Each row is a point on a tangle of strands that fork and nearly touch. The rows are in no order.
Two points are linked if the straight distance between their rows is under 60.6. Some points are linked to none.
gogab: [ 16  26   1  41 -27  13  -1 -11  -2  49 -15  22  46  51   1 -17   5 -29
 -31  -8 -48 -15]
Lobi: [-61  37 -15  40  21  -9  29 -54  -2  38  41 -55  10  22  -4  -1   2  16
  -5   7  37 -32]
viz: [ 30 -44  14  -4 -37 -32  -9  31  17 -73  -6   9 -20 -26 -38  19 -47   4
  12  13  -6  47]
Sof: [ 23  14   2  24   0   1 -22 -22 -14   4 -35  38  42 -11   9  -6  68 -46
 -67 -11 -21 -14]
daril: [-18   9 -25 -17  -3  22  -4  70  38  47  12   9 -12  29  54  48 -11 -12
  26  23 -36  37]
von: [-55  41   0  35  17 -15  -1 -33 -14  15  21 -37  34 -30 -10  -1  36 -27
 -55  16  35 -43]
tov: [ 22  20 -10   8  -8  -9 -38  31   5  12 -21  20  15  10  49  27  53 -34
 -74  -8 -28  15]
Riv: [ 21 -12  -5 -45  23 -27 -38  91  26 -21  -8   9 -18 -40  15  62   5  -5
 -40   9  15   1]
toli: [ 16 -18  -2   0 -27 -28  -7  64  23 -26  -4  10 -18  -7 -10  42 -37 -13
   5  21 -12  46]
selu: [ -8  32  17  69 -23  -6  24 -32   7  20  -6   2  33  46 -34 -21 -39 -18
  15   3 -28 -23]
gomav: [ 16   2   1  10 -25  27   4   2  13  43   0  19  30  45  23 -27  -7 -11
  -3 -17 -52  18]
balis: [-26  -1 -12  -1 -18   4 -54  35 -29  18  -6 -51 -34  17  19  19  -1  17
  11  47  -1 -25]
Gog: [-30  38  -3  37 -17  -4 -16   6 -38  29 -12 -34  10  14 -25   2  -8 -10
  -7  30   4 -41]
bep: [ -6  19 -21   6  -3  17 -20  80  36  53   5   3  -7  30  55  55   5 -25
   5  24 -43  34]
Raguk: [ 29 -13  -8 -42  51 -19  -4 -38 -14 -63 -19  22 -26 -52  -4  -3  68  18
 -23 -29  45 -21]
lol: [-11  -4 -21 -39   6  14   4  63  41  20  15  13 -28  15  43  48 -14  -1
  29  18 -13  38]
nebik: [ 21 -12  -6 -36  14 -23 -29  71  25 -33  -6  10 -18 -27  14  50   7   5
 -35   4  17  11]
lim: [ 39 -46  22 -11 -18  -2   1   2  21 -53   2  22 -11 -15 -11  -1 -25  10
  14  -5 -16  46]
Lureb: [-38  54  -5  55 -14   1  -8  -9 -22  42  -4 -28  36  14 -15  13  13 -38
 -44  27   3 -45]
rof: [ 24  -8 -12 -15  31  33  16 -41  -7  31  -5  24  21   4  15 -22  47   1
 -19 -51   4 -19]
Romu: [ 25 -10 -17 -23  16  24   5 -19  -5  19  -5  21   5   9  24 -16  45  15
 -14 -35  -5  -4]
kuno: [ -6  11  16  28  -6 -44 -22   5 -70 -54 -23 -32 -26 -48 -55 -21 -24  -8
  17  38  29 -18]
mol: [ -9 -16 -32 -70  37  46   6   3  20  39  12   3 -21  24  73   1  44  43
  12 -28  10  14]
lal: [ 12  -7 -27 -31  24  26   9  59  47  33   8  30 -16  13  52  38  10 -24
  -4 -19 -27  40]
zodos: [ 60 -48  44  -6  -3  -7 -13  13  37 -48 -11  43  -7 -21 -15  13 -27 -31
 -25 -27 -20  63]
Suna: [-26   0  -4 -19  47 -31  11 -35 -38 -17   9 -35 -16 -47 -27 -10   8  52
  39   7  77 -33]
sipas: [-18   6   1  -9  44 -43  -7 -36 -42 -45  -9 -24   1 -80 -26  -5  40   9
  -4  12  79 -26]
dip: [-16  -2 -25 -49  31  54  56 -46   9  50  13  10   2  29  18 -36  16  31
  32 -49  18 -23]
Dasub: [  1  -6  -2  -4 -32  36  16  24  29  49  15  20  29  40  46 -15 -31 -18
  20  -7 -59  46]
mimo: [ 33 -21  -9 -28  25   5  -4  44  32 -13   0  28  -9 -10  37  26  21 -11
 -35 -33  -7  35]
ras: [-34  40 -13  64  14  13  44 -63  12  49  28 -16  36  43   1  -5  10 -15
 -22 -17  -5 -21]
Gatas: [-27 -10  -8  -5 -29  -2 -33  74   4  11  10 -37 -38  15  23  42 -35   7
  26  48  -6  20]
tumu: [ 16 -21 -11 -51  22 -13 -17  48  26 -38   2  10 -29 -20  17  33  16  31
 -25  -9  23  13]
zuzal: [ 24 -46  12 -45 -11  41  31  -4  33  14  19  29   2   3  42  -9 -25 -17
  32 -38 -18  56]
nez: [ 11 -13 -17 -30   5  30   8  -3   2  29   3  16   5  25  32 -19  26  22
   4 -26 -15  12]
Pipa: [ 23 -15   2 -14  51  14  33 -64  -7   5  -1  18  18 -23  -9 -29  31   8
   0 -56  26 -23]
gukuv: [ -6  21   2  33  18 -14  -3 -36 -17 -11 -11  12  50 -41 -22  -7  54 -37
 -46   3  17 -27]
Bofas: [ 15  15 -10   9 -19   0 -26  29   1  23  -6   9  11  22  35  16  28  -1
 -25   3 -28  18]
saf: [ -3  -8   1  -6 -34 -17 -35  51 -14 -35  -3 -30 -45 -10  -6  24 -17  13
   0  30   4  17]
pev: [ 29  22  19  50 -25   4 -13 -19  -5  24 -25  30  51  26  -7 -17   9 -42
 -40  -5 -47 -16]
mivil: [ -1  22 -19   3   0  12 -32  69  25  48   1   0  -4  26  59  48  16 -16
 -13  11 -34  28]
laka: [-10 -19 -30 -70  36  40   6  22  34  24  17   6 -29  18  71  18  31  31
  10 -21   8  24]
fano: [ 45  -9  51  39 -43  -9 -20 -11   2 -19 -11  27  24   9 -36 -26 -30 -14
   4   7 -52  26]
vum: [  3  -2  18  17 -16 -44 -13   4 -66 -66 -13 -34 -38 -49 -58 -28 -33  13
  38  34  26 -13]
Gudet: [ 26  20  -3  27 -23 -13 -39  36   2   0 -22  19  21   9  39  21  39 -40
 -64   1 -36  21]
bafuz: [ -6 -20   1 -42   2 -27  -2  -1 -33 -64   5 -32 -70 -47 -42 -12 -12  60
  64  25  48  -8]
bavo: [ 10 -14  35 -16 -36  41  29 -28  21  24  15  27  19  37   7 -47 -52  -8
  39 -19 -44  24]
vamo: [ 29   0  22  15  19  12  15 -51  -4  10 -12  29  34   3 -21 -28  11 -18
 -12 -34 -12 -18]
zigal: [-33  21  -1  11  24 -24   6 -27 -31   1   6 -35   9 -26 -27  -7   2  16
   6  11  49 -36]
dusak: [ 17  14  13  28 -44 -35 -51  33 -35 -60 -37 -15 -18 -30 -20   5  14 -37
 -43  31  -7  -1]
Monab: [ 15 -34   3 -10 -34 -36 -13  61   6 -63  -8  -5 -36 -29 -38  35 -53   2
  11  26   6  39]
sigin: [-28  -3 -12  -3 -26   8 -47  56  -9  22   4 -48 -32  24  35  25 -14  18
  18  44  -9   0]
kodu: [-13  -3  -4 -15 -39  33  28  12  17  38  18  15  22  51  32 -26 -42   6
  34   9 -51  30]
mutu: [ -8  22  21  61   2  18  37 -61  18  33  -1   9  34  50 -20 -27 -27 -25
   6 -25 -26 -10]
fak: [  7   1 -10  -8  19   4  12 -26 -16  -3  -4  10   6  -8 -10 -15  26  26
  16 -11  16 -23]
Zil: [ 10  -3  -7 -13 -15   1  -8  13  -7 -10   1   1 -14   4   7   0  15  30
  11   5  -5  11]
Zave: [  6  13  32  41  -7  26  29 -50  19  36  -5  22  27  52 -22 -41 -31 -25
  11 -27 -34  -7]
pusef: [ 15 -35 -23 -75  25  13  30  44  43  -3   5  46 -31 -11  22  33 -27 -15
  21 -16  -1  44]
Mos: [-28  15  -1  18  36 -30  31 -61 -11  -1  22 -24  29 -23 -20 -19  12  20
 -14 -13  49 -28]
vinib: [ 29 -13  23  24 -37  -1 -11  -1   1 -17  -3  17  17  11 -17 -20 -19  -1
  10   8 -40  24]
zud: [-27 -12 -42 -21  21  15 -47   6 -23  35  -5 -48 -25  15  51  34  46  19
   3  36  26 -71]
gekab: [  1  30  -6  37 -27  12   7  -8  -1  44  -9  12  39  51  -4 -16  -2  -9
 -13  -1 -35 -19]
Pusa: [ 24  14 -16   1   3   9 -25  39  15  32  -8  18  13  19  61  25  41 -26
 -52 -20 -36  25]
tefo: [-22 -26  -4 -23 -53  -5   8  33   0 -31  13 -16 -30  -5 -13  16 -62  26
  63  43  -4  46]
dumal: [-38   2   0  -6   5 -11   0   0 -42  -3   5 -47 -33 -13 -42 -23 -35  42
  65  33  33 -32]
Remu: [-13  22  19  52   8 -35  23 -54  -6  -9   4 -15  35  -8 -37 -24 -22  -7
   0  -4  21 -19]
likir: [ 10   5 -18  -6  41  44  30 -52  -1  54   6  19  33   9  18 -13  55 -12
 -39 -59  14 -36]
Mov: [ -4 -10  -7 -44 -17  49  37 -13  19  47  19  17  15  45  44 -40 -16  10
  30 -29 -26  15]
nobig: [-22  34  -1  70   3  14  42 -59  17  44   8  -2  35  52  -8 -17 -10 -24
  -4 -14 -17 -14]
dil: [ -7  24 -14  21 -22  26  11  -4   6  57  -4  11  27  60   6 -17   0   2
  -6  -3 -31 -18]
fasu: [-26  -6  -4 -27  16 -18  -2  -5 -45 -25   4 -44 -48 -31 -34 -20 -21  52
  74  30  51 -31]
Pofen: [ 37  16  33  46 -26 -18 -29 -24 -16 -27 -32  32  42 -11 -25 -14  20 -44
 -36   6 -32  -6]
siko: [ 31 -53  13 -17 -14 -14   2  23  33 -58  -1  29 -15 -19 -20  15 -44  -1
  15   3  -8  57]
Kefe: [ 24  -4  55  19  -7  13  17 -46  10  -2  -4  29  21  17 -42 -48 -38  -7
  27 -21 -32   5]
Keke: [ 47 -44  50 -30   1  24   8 -44  14 -28   2  33  -9 -26 -19 -40  -4   5
  23 -45 -14  32]
pobo: [  9 -13   1 -28 -23  52  29  -8  29  56  14  19  23  42  45 -36 -11  -9
  16 -40 -38  24]
sofus: [-28  12  -4  30 -45   1 -56  72 -23  32  -4 -52 -23  33  25  22 -33  -7
   6  61 -34  10]
Fegi: [ 56 -58  24 -26  13  -4   0  22  44 -41  -8  47 -11 -26  -9  19 -26 -28
 -18 -34 -10  54]
lanu: [  1  26 -10  26   7   9   7 -28 -15  30  -9  13  39  16  -4  -6  27 -13
 -29  -5  -7 -30]
mip: [  4  19  14  46 -39   5   9  -8   5  28 -10  12  29  54 -20 -27 -29 -10
  11   3 -45 -11]
vem: [  7  14  -5   8  -2 -16 -18 -10 -33 -18 -21  -4  -1 -24 -14   7  39  -3
 -13  14  18 -24]
zuvit: [-52  34 -17  22  27   3  28 -43  -1  48  24 -41  12  20  -5   5   3  23
   6   4  33 -43]
fitu: [-33  32 -15  28  21   7  35 -42   1  34  13 -16  21  23 -14  -6   3  12
   3 -11  18 -33]
dusi: [ 34 -41  -6 -47  16   8   7   3  20 -47   3  21 -28 -19  15  -5  14  27
  -5 -36   6  27]
famat: [-74  40  -6  48  10 -10   3 -33 -24  35  31 -76   4  15  -8   3 -15  -5
 -19  31  32 -48]
Fika: [ 11 -17 -34 -76  24  13  17  63  49  20   2  53 -37  -4  25  49 -25 -21
  20  -2 -20  31]
Febot: [-35  16  -2  -5 -35  13  39 -17   6  12  15  -1   1  48 -13 -34 -49  30
  70  18 -18 -15]
linu: [-22  24  -9  13  35  -8  14 -41 -17  10   7 -11  31 -25 -10  -3  32   8
 -20  -5  36 -34]
dofiz: [-39  41  -4  45 -10  -7   5 -12 -27  35  -2 -39  15  19 -25   7 -12  -8
  -4  20  13 -42]
puvu: [ 23 -43  -5 -42   5  23  24  22  37  -3  11  31 -13  -1  36   6 -12 -10
  14 -31 -11  55]
fosil: [ -9 -22 -21 -56  21  19   6  42  34  -3  16  11 -35   5  42  31   1  31
  21   0  12  35]
Nas: [-37  36  -6  26  26 -11   5 -37 -18  15  12 -22  35 -31 -11   3  35  -8
 -35   8  39 -42]
Nibu: [  1  18   5  20  -9 -23  -9  -7 -43 -18 -15 -13   1 -25 -34  -6  10   0
   7  17  14 -27]
Fegil: [ -1 -19  -2 -31   9 -25 -66  98   2 -37 -17 -28 -35 -38  10  58 -18 -11
 -41  35  23 -18]
nerer: [ 16 -23   2   5 -34 -14  -8  35  10 -33   3   3 -13  -4  -6  13 -24   6
  12  16 -20  42]
bovok: [ 36 -34  -7 -41  24  -1   2 -16   3 -51  -3  21 -29 -27   4  -8  32  32
  -3 -31  15   6]
Kedi: [-30 -12  -6  -3 -43  -4 -21  73  -1   5   7 -30 -39  10   9  38 -57  -1
  37  55  -8  37]
Zuve: [ -3 -36 -23 -72  23   9  16  42  39 -19  16  20 -36 -11  28  31 -11  28
  22  -4  23  36]
Dabi: [ 40 -29  35 -20  13  20  12 -49   4 -16  -1  29   4 -13 -17 -44   4   8
  25 -42  -9   7]
nevar: [-66  46  -6  45   9  -6 -18 -19 -27  28  12 -54  28 -18 -12   4  24 -38
 -56  33  23 -52]
Siz: [-27  37  11  81 -17 -17  34 -48   4  20   6 -22  29  36 -27 -16 -36 -15
  14   5  -6 -15]
voluf: [ 24  12   0  28 -30 -28 -27  80  18 -10 -13  16   0   0  13  47  -6 -39
 -40  16 -33  35]
kovav: [-22  17  -3  21  29 -23  -1 -39 -17 -14  -3  -4  41 -57 -15  -9  63 -23
 -49   1  38 -32]
losa: [ 27  18  37  53  -9 -18 -17 -39 -15 -17 -30  31  51 -17 -33 -19  12 -46
 -32  -2 -21 -17]
musaz: [-23  15  28  64   7 -42  35 -78   1 -14  18 -23  30   8 -34 -33 -31  -5
   0  -8  24  -8]
Fama: [  9  25 -17  14  -2  13  -8  -8 -14  39 -12  18  30  25  16  -2  41  -7
 -32  -4 -16 -17]
suv: [ 36 -10   8  12 -24 -13 -19  16   3 -26  -8  16   5   0   8   4   9   1
 -16  -1 -28  26]
zimu: [ 25  -7  18  19 -41 -26 -14   4 -20 -44  -9  -5 -11 -18 -36 -14 -19  12
  25  19 -15  10]
rufo: [-11 -16   3 -33  18 -32   3 -12 -41 -50   5 -31 -54 -46 -39 -21  -8  57
  73  20  58 -22]
Dozog: [-14  20  -4  30 -37  -4 -69  66 -32  29 -11 -46 -19  27  36  29 -10 -21
 -24  54 -29  -6]
miban: [  5 -15 -16 -32 -18  29  38  33  26  30  20  38  -4  20  45  29 -59 -33
  53  10 -39  63]
losir: [ -3   3 -10 -31  47 -23 -20 -27 -27 -45 -18  -7 -28 -59  -7  17  71  19
 -15   3  68 -40]
kas: [-77  37  -3  44  16 -21  12 -53 -22  30  46 -78  -6  14   2  -9  -6   8
 -19  24  43 -43]
ripa: [ -9 -19 -18 -42   2  -2  10  64  38   2   6  26 -31  -1  21  47 -37   0
  32  23  -5  40]
Radi: [ 24  -2  24  33 -56 -26 -23  17 -28 -39 -10 -12  -3  -7 -42 -14 -31   0
  19  30 -27  12]
Bez: [  4   7  -2  12  16 -10  13 -33 -17  -9  -7   7  19 -12 -25 -19   9  15
  16  -9  16 -27]
Nevi: [-21  27   0  35 -41  -1 -56  44 -46  30 -21 -42 -11  28   5  10 -10 -21
 -18  54 -25 -22]
larid: [  5 -25  -2 -45  14 -30 -55  87   4 -46  -9 -21 -37 -41   6  56 -14   7
 -33  26  32 -12]
neduv: [-27   5  -3  28 -48  -1 -46  83 -17  21   2 -45 -30  26  14  31 -44 -14
  15  60 -32  28]
Peke: [-41  14   1   4  -3 -12  18  -6 -27   0   7 -40 -22   1 -40 -26 -39  38
  68  25  29 -33]
mor: [ -3 -22 -27 -69  37  34  19  40  43  15  20  18 -30   9  61  29   6  16
  15 -18   9  37]
lopo: [ 36 -47  34 -14 -17   4  -1 -15  15 -43   4  27  -8 -14 -20 -19 -31  10
  26  -7 -30  49]
Dadon: [-10  14  -1   6  27 -31 -14 -29 -37 -35 -18 -10   7 -66 -22   0  53 -10
 -21  10  51 -27]
Revo: [ -5  -4 -11 -13  68   2  41 -67 -11   7  17   3  25 -31  -6 -25  32  25
  -7 -45  46 -29]
bok: [ 14  22 -19   6   9  10 -26  56  26  40  -5  12   7  23  64  37  32 -18
 -39  -9 -40  31]
Zili: [ -6  11  -7   7  33 -14 -16 -34 -16 -25 -25  16  26 -60 -10   4  86 -27
 -53  -1  37 -28]
zizot: [  6  -3 -33 -58  35  26   7  71  53  35  13  40 -31   3  46  51  -1 -24
   5  -8 -20  25]
deme: [-18   7 -15   1  32  35  56 -56  14  46   9   8  19  31   1 -30   3   6
  16 -44  11 -27]
pegom: [ 20 -20  25  28 -67 -34 -23  21 -28 -56  -2 -18 -22 -18 -56 -15 -57   0
  35  39 -25  23]
dipud: [ 50 -54  12 -35  21   2   6  21  43 -39  -4  39 -14 -28   6  12 -12 -15
 -19 -44   1  46]
romo: [ 15  -5  -9 -24  -2 -12 -20  12  -9 -32  -6  -6 -31 -14   4  12  30  34
   0   4  16  -2]
verig: [ -1   3   6   4 -23 -27 -63  64 -28 -49 -25 -35 -42 -20  -2  31  -7 -17
 -46  37   2  -4]
ved: [-12  17  -6   0  24 -18 -19 -25 -37 -15 -15 -12   5 -45 -11  11  56  -4
 -18  13  43 -38]
veko: [  8 -14  18  10 -25 -42 -10   3 -48 -65  -4 -30 -42 -43 -64 -32 -40  24
  56  31  18  -3]
vogis: [ 13 -28  -9 -58  27 -26 -47  98  21 -22  -4  -1 -32 -45   9  67  -5   9
 -22  23  33  -9]
Mamam: [ -1  15  20  47  32 -10  31 -81   7   5  10   5  50  -1 -15 -27   3 -28
 -36 -33   8 -19]
zoma: [-58  44  -9  47   3  -3   9 -23 -21  42  15 -54  13  23 -17   9 -14  -8
  -9  24  23 -44]
Pifuz: [-46  61  -8  69 -11   3   7 -21  -9  43   6 -27  45  22 -11  11  17 -42
 -53  15   0 -42]
Sul: [ 14  17 -12   4  15  -7 -21 -20 -20 -18 -28  27  18 -32   5   8  75 -25
 -50  -4  15 -22]
lapem: [-10 -20 -12 -32   8 -12 -44  79  21 -10   0 -32 -42 -10  26  57  -9  13
  -5  28  21  -3]
rotok: [ 20   5  -9  11 -12  -7 -23  53  14   4  -4  10  -1   8  37  33  16 -10
 -29   1 -23  32]
sufuv: [-24  25 -14  26  22  18  46 -49  10  40  10   0  25  37  -9 -16   0   5
   7 -22   4 -28]
Bote: [ -1 -13 -31 -53  38  44  18 -28  -1  47   7  11  -6  17  37 -17  53  38
   5 -38  13 -14]
mav: [-55  58 -11  64   2   4  19 -42   2  42  31 -37  39  21   6   8  26 -29
 -51  11   9 -38]
Fitaz: [ 39 -50  56 -25 -16  18   6 -38  17 -37   7  34  -9 -20 -29 -31 -34   9
  31 -23 -24  55]
tumo: [  9  -5  16  12  47   5  33 -67   2   4   3  16  28 -10 -18 -34   2   2
   1 -45  19 -21]
Puviz: [ -2  -5  -5 -17 -13 -13 -36  31 -12 -31  -5 -29 -43 -12   1  23   8  26
   0  20  17  -3]
fopes: [ 33  11  20  37 -31 -30 -34  -8 -25 -45 -39  18  19 -30 -24  -5  30 -38
 -38  12 -15  -9]
zatil: [ 22 -31 -17 -64  41  -3  -5  49  33 -32   4  24 -26 -25  24  34  16  24
 -25 -23  26  19]
Molak: [ 28 -24  20  17 -48 -10  -9  18   6 -31   1  15   3   0 -14  -5 -30   0
  16  15 -36  43]
Vuvob: [ 49 -24  66  27 -35  -2 -21 -11  12 -26  -6  33  16  -2 -33 -18 -36 -20
  -2  -3 -54  56]
tet: [ 15  -5   8  -4  -5   6  22 -25  -4  -8   3  16   6   5 -20 -35  -9  26
  37 -10 -12  -5]
nonam: [-31  19 -13  -1  24   5 -22 -14 -36  22   0 -33   2 -16   1  23  37   4
  -9  27  39 -58]
zuvo: [-41  27 -12  -2 -15  15   2   4 -10  48   4 -32  -4  42  -6  -3 -13  32
  43  28   8 -38]
tif: [  5  15  14  40  21 -12  -3 -49  -8 -14 -15  23  61 -35 -22 -13  40 -44
 -51  -8   7 -25]
sogu: [ 33 -70   3 -68  24   0  19  15  41 -63   2  37 -30 -36  -5  12 -25  21
  10 -32  24  41]
pimet: [ -2   9 -19   0  35  45  43 -50   9  57   6  13  28  27   7 -20  27  -2
 -13 -48   6 -29]
ton: [ 16  11 -23 -14  25  22 -11  70  42  41   5  27  -8  16  59  50  22 -30
 -26 -18 -34  32]
zipaz: [ 18  -7   7   2 -28 -19  -7   0 -21 -37  -4  -4 -15 -12 -31 -18  -8  26
  32  14  -5   0]
rima: [-23   3 -14 -17  35  45  66 -67  20  45  18   6   8  33   7 -39  -1  14
  33 -50  17 -24]
kud: [-12   0  -6 -22  57 -34  -4 -40 -35 -44  -4 -14 -10 -72 -12   6  58  23
  -4   1  77 -32]
tedaf: [  8 -43 -19 -86  44   1   6  57  41 -27   8  29 -36 -31  15  39  -3  30
   0 -11  32  23]
buga: [-46  49 -11  62  14   0  33 -59   4  40  34 -27  35  24   8   0  24 -21
 -44  -4  10 -31]
raz: [ 13  -5  51   4 -23  30  27 -45  20  14   3  26  14  36 -26 -56 -48  -6
  36 -22 -38  12]
bepuz: [-44  16   2  35  13 -36  42 -65  -5  -4  25 -45  10   5 -31 -32 -33  27
  27  -3  48 -17]
memol: [-13   0  -2 -33  -6  48  51 -39  19  37  14  17  10  50  19 -49 -25  14
  44 -31 -17  -7]
votug: [-24  18 -14   0  25  -3 -30 -14 -33   6 -13 -26   1 -31   3  22  60  -7
 -29  25  40 -51]
Soden: [ 52 -69  17 -52  22   2   8   4  37 -59  -2  35 -25 -37  -2   8 -10   4
 -11 -48  10  41]
tivu: [-20   3  15  15 -56 -17   7   9 -26 -21   7 -27 -18   3 -56 -35 -67  20
  69  40 -16  -6]
danom: [ 17  17 -11   5   4  -3 -27 -13 -14  -4 -27  30  21 -14  15  10  78 -30
 -62  -1  -2 -17]
fona: [  0  -8   0 -23  -7 -21 -13   6 -34 -41   1 -26 -46 -28 -27  -3  -2  42
  40  18  22 -10]
kipad: [-28  23  25  78  -7 -16  44 -64  15   8   7 -19  27  36 -33 -31 -47  -7
  34  -3  -3   1]
kuzi: [-21  10  -6 -15 -11  51  54 -40  22  53  11  14  11  67  19 -45 -25   6
  35 -26 -24 -11]
kip: [-38  20  -9   6  31 -10  -9 -24 -36  17   3 -44   1 -26 -13   8  16  12
   1  19  53 -50]
gafak: [ -5 -10   1 -10  -4 -24 -71  87 -14 -43 -19 -46 -45 -22  11  47 -24 -15
 -44  46   9 -10]
Betus: [ 22 -47 -11 -53  20  -4   9  26  32 -57   7  20 -34 -26   1  15  -5  34
  -1 -18  20  32]
gare: [-30  15  23  70   5 -34  43 -83  10   0  17 -26  27  27 -27 -33 -36  -3
  18  -6  13   1]
tomev: [ 15  -3 -11  -3   1  -2 -11  60  30   6  -1  18 -10   9  34  37   5 -13
 -17  -5 -23  38]
Faf: [ 29  19  12  36 -12   4 -18 -26 -15  11 -32  33  51   8  -4 -13  37 -46
 -49  -8 -33 -16]
Sute: [ -4  19  12  28 -13 -34 -19   3 -58 -33 -20 -27  -9 -36 -47 -10 -11  -7
  11  31  20 -24]
gakir: [ -2 -21  -4 -37  -9 -22 -13  12 -20 -62   7 -26 -61 -32 -28   0  -4  53
  45  16  27  -1]
Rade: [-15   7   3   0 -39  20  30 -15   9  19  15  11  13  45  -6 -41 -45  17
  48   7 -35  -4]
tater: [ 18 -15   9 -10 -23  44  18  12  34  55  13  21  30  30  50 -19 -18 -31
  13 -33 -52  48]
modo: [-18  22   4  33  11 -26  17 -33 -21  -1  -2 -18  25 -16 -35 -14  -6   2
   5   2  27 -33]
reti: [ 58 -35  57  17 -22  -7 -21   2  19 -44  -8  39   2 -14 -26   2 -33 -23
 -15 -13 -36  66]
gugum: [ 21 -32  27 -20 -30  41  20 -14  25  23  11  24  20  19  20 -33 -31 -12
  20 -30 -44  43]
zorif: [-10 -11 -28 -67  30  57  44 -37   4  48  14  11  -3  25  35 -33  35  36
  28 -48  18 -19]
sunu: [ 23  20   0  31 -32 -22 -39  62   8  -2 -22   9  12   5  29  34  16 -41
 -54  11 -39  31]
pem: [ 16 -21  27  19 -51 -35 -12   7 -31 -61  -1 -20 -32 -31 -65 -25 -53  16
  54  35  -8  11]
fepe: [-47  44  -4  45  -1   2 -19 -10 -35  33  -4 -38  27  -6 -14  13  16 -33
 -40  35  17 -50]
retik: [ 24  10  15  27 -38 -39 -40  10 -32 -60 -37   1  -4 -35 -28  -1  20 -32
 -27  23  -5  -9]
zudum: [ 16  14   3  27  13  14  17 -43  -3  24  -9  23  39  14 -11 -18  16 -21
 -22 -25 -12 -24]
pego: [  1  17 -18   4 -13  12 -20  14  -3  41  -7   3  12  33  27   5  32  13
 -15   4 -21   0]
pim: [-20   4  -7   5  53 -17  42 -67  -2   0  21 -11  27 -19 -15 -24  10  30
  -1 -30  50 -25]
tir: [ 23  -7  -2  11 -23 -33 -19  85  28 -12 -13  21 -13  -7  -8  55 -30 -39
 -18  18 -26  40]
fogu: [ 10  10  13  25 -46 -34 -55  51 -36 -49 -26 -28 -28 -17 -15  16 -15 -27
 -37  38 -14  11]
tofom: [ 23 -41  23 -41 -26  45  26 -20  29  15  17  24   9  13  30 -33 -27  -5
  34 -35 -28  42]
zogul: [  3  17  22  43  31  -1  16 -68   2   5  -1  17  59 -17 -18 -23  23 -40
 -49 -29   2 -22]
galod: [-10 -17 -14 -54  18   5 -16   4   0 -18   7 -21 -47  -9  16  14  31  64
  30   7  35 -15]
Vugi: [ 10 -12 -12 -16  -7  17   2   2   0   5   2  11  -5  16  15 -12  15  31
  13 -12 -13   8]
Siro: [-31  33  -6  33 -26   4 -37  19 -43  39 -15 -39   2  27 -10   8  -3 -12
  -9  43  -7 -42]
Zif: [ 14 -44 -12 -58  14  17  30  31  41  -8  10  39 -26  -7  28  16 -27  -8
  26 -22   1  55]
Zuri: [ 15  -2  -7 -44  42 -26 -16 -22 -17 -69 -19   7 -36 -55  -3  13  68  26
 -19  -9  57 -30]
mot: [  4 -24   2  -9 -31 -28 -26  54  -7 -54  -3 -22 -44 -22 -23  27 -35  11
   0  27  12  28]
Sepak: [-15   2   0 -15 -43  32  32  -7  14  29  18  14  18  54  15 -36 -49  11
  44   4 -41  11]
banos: [ -1  -6   2  -3 -20 -22  -4   1 -32 -30  -2 -21 -27 -23 -38 -18 -15  32
  49  18  15 -10]
sibu: [ -2 -35 -10 -43 -11  21  23   5  15 -22  22  16 -15   6  20  -7 -22  34
  45   2  -7  41]
baven: [ 40 -22  -2 -38  37 -12   0 -27  -6 -54 -13  24 -26 -33   1  -8  50  27
 -11 -37  26  -6]
los: [ 27  -8 -15 -27  25  -6 -10  69  40  -5  -3  31 -12 -10  28  46   7 -19
 -36 -13 -10  30]
Daf: [-20  22 -19  11 -18  40  30 -16  13  68   1  13  22  73  19 -24  -8   0
   7 -13 -36 -11]
finiz: [ 33 -19  18  -5  18  18  17 -45  -3  -2  -8  25  12  -2 -13 -36  10   6
  12 -40  -6  -8]
taf: [ -1 -16 -31 -67  39  45   8 -17   9  35   9   8 -19  18  52  -8  55  48
   5 -34  16  -2]
Gubod: [-37  31   2  41 -18 -13  31 -19  -7  15   3 -29   5  32 -38 -22 -45   8
  49  16   3 -25]
zopez: [-26  -3  -2  16 -56  -3 -24  76  -7  15   8 -30 -22  21   4  28 -59  -8
  32  57 -26  44]
pinub: [  1   5  23  31  39  -6  32 -74   5   4   4   9  39  -6 -26 -30  -5 -10
 -11 -34  12 -19]
binir: [-25  21 -20   3  -3  50  44 -36  21  67   5  13  17  73  20 -33  -8   0
  15 -28 -21 -16]
selo: [ 13   1 -22 -26  18  13 -19  19  12  20  -5  10  -5  14  53  19  47  15
 -34 -16  -7  11]

Follow the links from the first point to the second, and from the first to the third. Name the last point that the two ways share.
losir, musaz, kuno | ved
lol, tov, lal | bok
Gudet, daril, pusef | bok
kip, pegom, Raguk | ved
likir, zorif, kas | deme
Zil, zorif, fitu | deme
fak, dil, losir | modo

A fork is a point with three links. Follow the links from the first point to the second and name the forks in between, in order.
sipas, Radi | ved
mip, binir | gekab
Remu, Sute | modo ved
lol, puvu | bok
kip, selu | modo

A fork is a point with three links, a tip a point with one. Leave the first point through the second and follow the links. Name the first fork or tip that comes.
tif, gukuv | gekab
Pifuz, mav | Zave
Siz, kipad | modo
larid, Fegil | losa
ripa, lol | bok
kas, Lobi | deme
zimu, zipaz | Peke

Name the points in between on the shortest way along the links from the first point to the second, in order.
sogu, baven | Betus dusi bovok
taf, Vugi | Bote zorif dip rima deme pimet likir rof Romu nez
bavo, Fika | gugum tofom zuzal puvu Zif pusef
lanu, Dabi | zudum vamo finiz
